Points on a hilly landscape, in no order, each with its height.
From any point a climber takes the steepest step (rise divided by distance) to one of its 3 nearest points. It stops when none of these is higher. Distance is the straight distance between rows; heights are no part of it.
<156> height 464: [-50  17 -26  13  66 -72   7  -8  14  49  56 -35   3  50 -41  23]
<407> height 458: [  37  -56    0  -58 -103  -50   -3  -30   -1  -25   23   81  -12  -33
   51  -61]
<394> height 511: [  1 -53 -29 -21 -32  -2  67 -36 -10 -23  41  69  20  18   1   4]
<318> height 387: [-13  55 -10 -32  20 -78 -19  40  17  97  66 -53 -18  74 -37  -4]
<512> height 325: [ 59 -16  21 -79 -71 -38 -34 -16  22  31  86  42 -42  29  62 -15]
<289> height 424: [  5 -35 -12  -6   5  16  34 -10  12 -19  16  27  13  -6   5   3]
<577> height 437: [ 34 -14   4  -2 -54  13  13 -24   5 -23 -54  28   2 -53  11 -21]
<599> height 466: [-53 -35 -31  23  55  -2  36   1  -4  -6  51 -14  23  26 -26  38]
<304> height 146: [ 18  33  54 -34 -11  23 -67  48  24  13  14  14 -38  -6  47 -33]
<551> height 2: [ 34  62  42 -61 -27 -29 -82   3  26  50  74  13 -54  47  54 -28]
<322> height 386: [ 49  -8  20 -55 -51 -14 -24   9  18   9  49  46 -37  -3  49 -16]
<473> height 235: [ 28  -8 -12 -49 -24 -27 -12 -37  36  30  93  17 -42  51  24   3]
<408> height 604: [  8 -58 -41 -51 -28 -23  66 -66   2  -5  72  41  -3  51   9   7]
<80> height 519: [  41   21   32   15  -37   22  -17  -25  -15  -37 -109   11   -7  -70
    7    8]
<238> height 539: [-17 -55 -55 -37 -20  -8  86 -55 -11  -3  86  38  29  76  -9  24]
<203> height 107: [ 10  69  13 -41   7 -57 -56  24  27  66  70 -13 -36  64   7 -14]
<329> height 220: [ 25  65  59  -3  26  53 -89  71  -1   9 -43 -25 -30 -34  19 -35]
<327> height 459: [ 42 -28   3 -22 -85  -3  -1 -30   3 -26 -42  53  10 -66  35 -52]
<212> height 562: [  0  95  36 -47  26 -43 -83  65   2  64  35 -15 -21  46  13  -4]
<608> height 430: [-40 -24 -49  -9  31 -38  22 -44  21  16  85 -24  -9  61 -18  33]
<309> height 366: [ 20  -2  13  16   7  36   8   4   3 -21 -50 -14  15 -44  -8   9]
<517> height 601: [-59 -48 -35  62  40  52  63   0 -18 -31 -11 -32  53  12 -41  43]
<53> height 388: [-20 -18 -39  50 -41  32  58 -60 -51 -64 -87  39  47   3 -17   2]
<86> height 360: [-18 -11 -31  57  -2  34  56 -44 -42 -44 -86 -10  49 -13 -32  24]
<141> height 391: [ -4 -23 -29  30 -27  25  56 -36 -17 -38 -48  20  43  -7  -9   7]
<458> height 501: [-75  22  -6 100 100  21   4  19 -15  -9 -62 -93  31 -34 -49  31]
<39> height 94: [ 13  17  11 -34  12 -26 -34  18  31  24  71  11 -41  28   3  -1]
<248> height 324: [-19 -52 -54  59 -34  42  70 -51 -47 -60 -53  39  56  43 -41  -5]
<376> height 533: [-48  33 -15  29  90 -87  10  60  -5  72  30 -71   5  35 -50  44]
<391> height 445: [-60  25   1  73  97 -11  -8  59  -7  13 -31 -65  16 -20 -47  22]
<208> height 227: [ 54  34  60 -19 -26  47 -69  48   6  11 -40  10 -28 -39  50 -29]
<284> height 443: [-38 -58 -54  24  20  30  75 -23 -18 -28  35  16  49  51 -25  36]
<43> height 415: [ 11 -23 -16  15 -76   7  11 -85 -34 -49 -72  50  12 -36  24 -28]
<514> height 552: [ 39 -53  -5 -55 -69 -25  38 -36  16 -10  41  63 -16  -8  38 -24]
<581> height 347: [ 10  32  30  16  47  34 -47  49   5   2 -36 -31 -14 -30  -6   1]
<472> height 239: [  57   64   62   14   -8   60  -72   44  -29   -3 -103  -40  -24  -65
   24   12]
<201> height 475: [-16 -62 -48 -10 -10   3  88 -37 -12 -30  40  38  45  58  -6  24]
<405> height 213: [ 29   3  28 -19 -12  34 -25  29  16   1 -17  -1 -26 -28  15 -17]
<298> height 282: [ 27  40  42  16   5  47 -51  26 -11  -6 -72 -37 -32 -56   5   3]
<173> height 284: [ 49  -2  40 -36 -44  23 -20  30  13   4 -10  22 -18 -39  35 -32]
<47> height 83: [ 21  57  46 -35  14 -13 -79  42  23  31  39   9 -35  18  31 -14]
<235> height 470: [ 40 -28  18 -45 -82 -24  -6  -4  16  -7  12  69 -15 -30  51 -44]
<585> height 321: [  7  24  24  28  28  54 -28  20  -6 -12 -85 -55  -6 -55 -18  24]
<197> height 444: [-67  12  -9  50  97 -37  10  41   2  12  22 -48  17   4 -41  26]
<356> height 412: [  0 -32 -28  23 -66  15  32 -75 -29 -58 -69  37  22 -23   3 -19]
<516> height 429: [-33  13 -42  -7  40 -91  12  16  32  94  78 -67  -4  79 -43  -1]
<89> height 338: [-35  26  12   9  68 -43 -29  39   4  22  43 -25 -18  13 -26  22]
<440> height 598: [-36  -3  -2  59  52  61  35  -4  -9 -32 -59 -63  38 -22 -43  41]
<564> height 543: [-51   7  13  59  78  52  -2  27 -11 -17 -53 -83  24 -39 -42  26]
<369> height 477: [ 16 -49 -22 -21 -65 -14  31 -45   7 -35   2  75  12 -38  29 -57]
<9> height 494: [-31  30  16  47  74  21 -37  52  -2   1 -41 -62  -6 -39 -25  13]

Where does a climber stop that starts at each point below?
<289> -> <408>
<201> -> <408>
<141> -> <514>
<473> -> <514>
<581> -> <517>
<608> -> <408>
<512> -> <514>
<391> -> <517>
<551> -> <212>

Call two points neighbours if one is among the 3 nearest of the other. Go from one point of each pair to the other, from neighbour to neighbour, staying as high as possible. Name the lowest point that can't be avoided.
<517> / <376> -> <197>
<517> / <80> -> <141>
<514> / <212> -> <203>
<376> / <408> -> <284>
<80> / <514> -> <577>
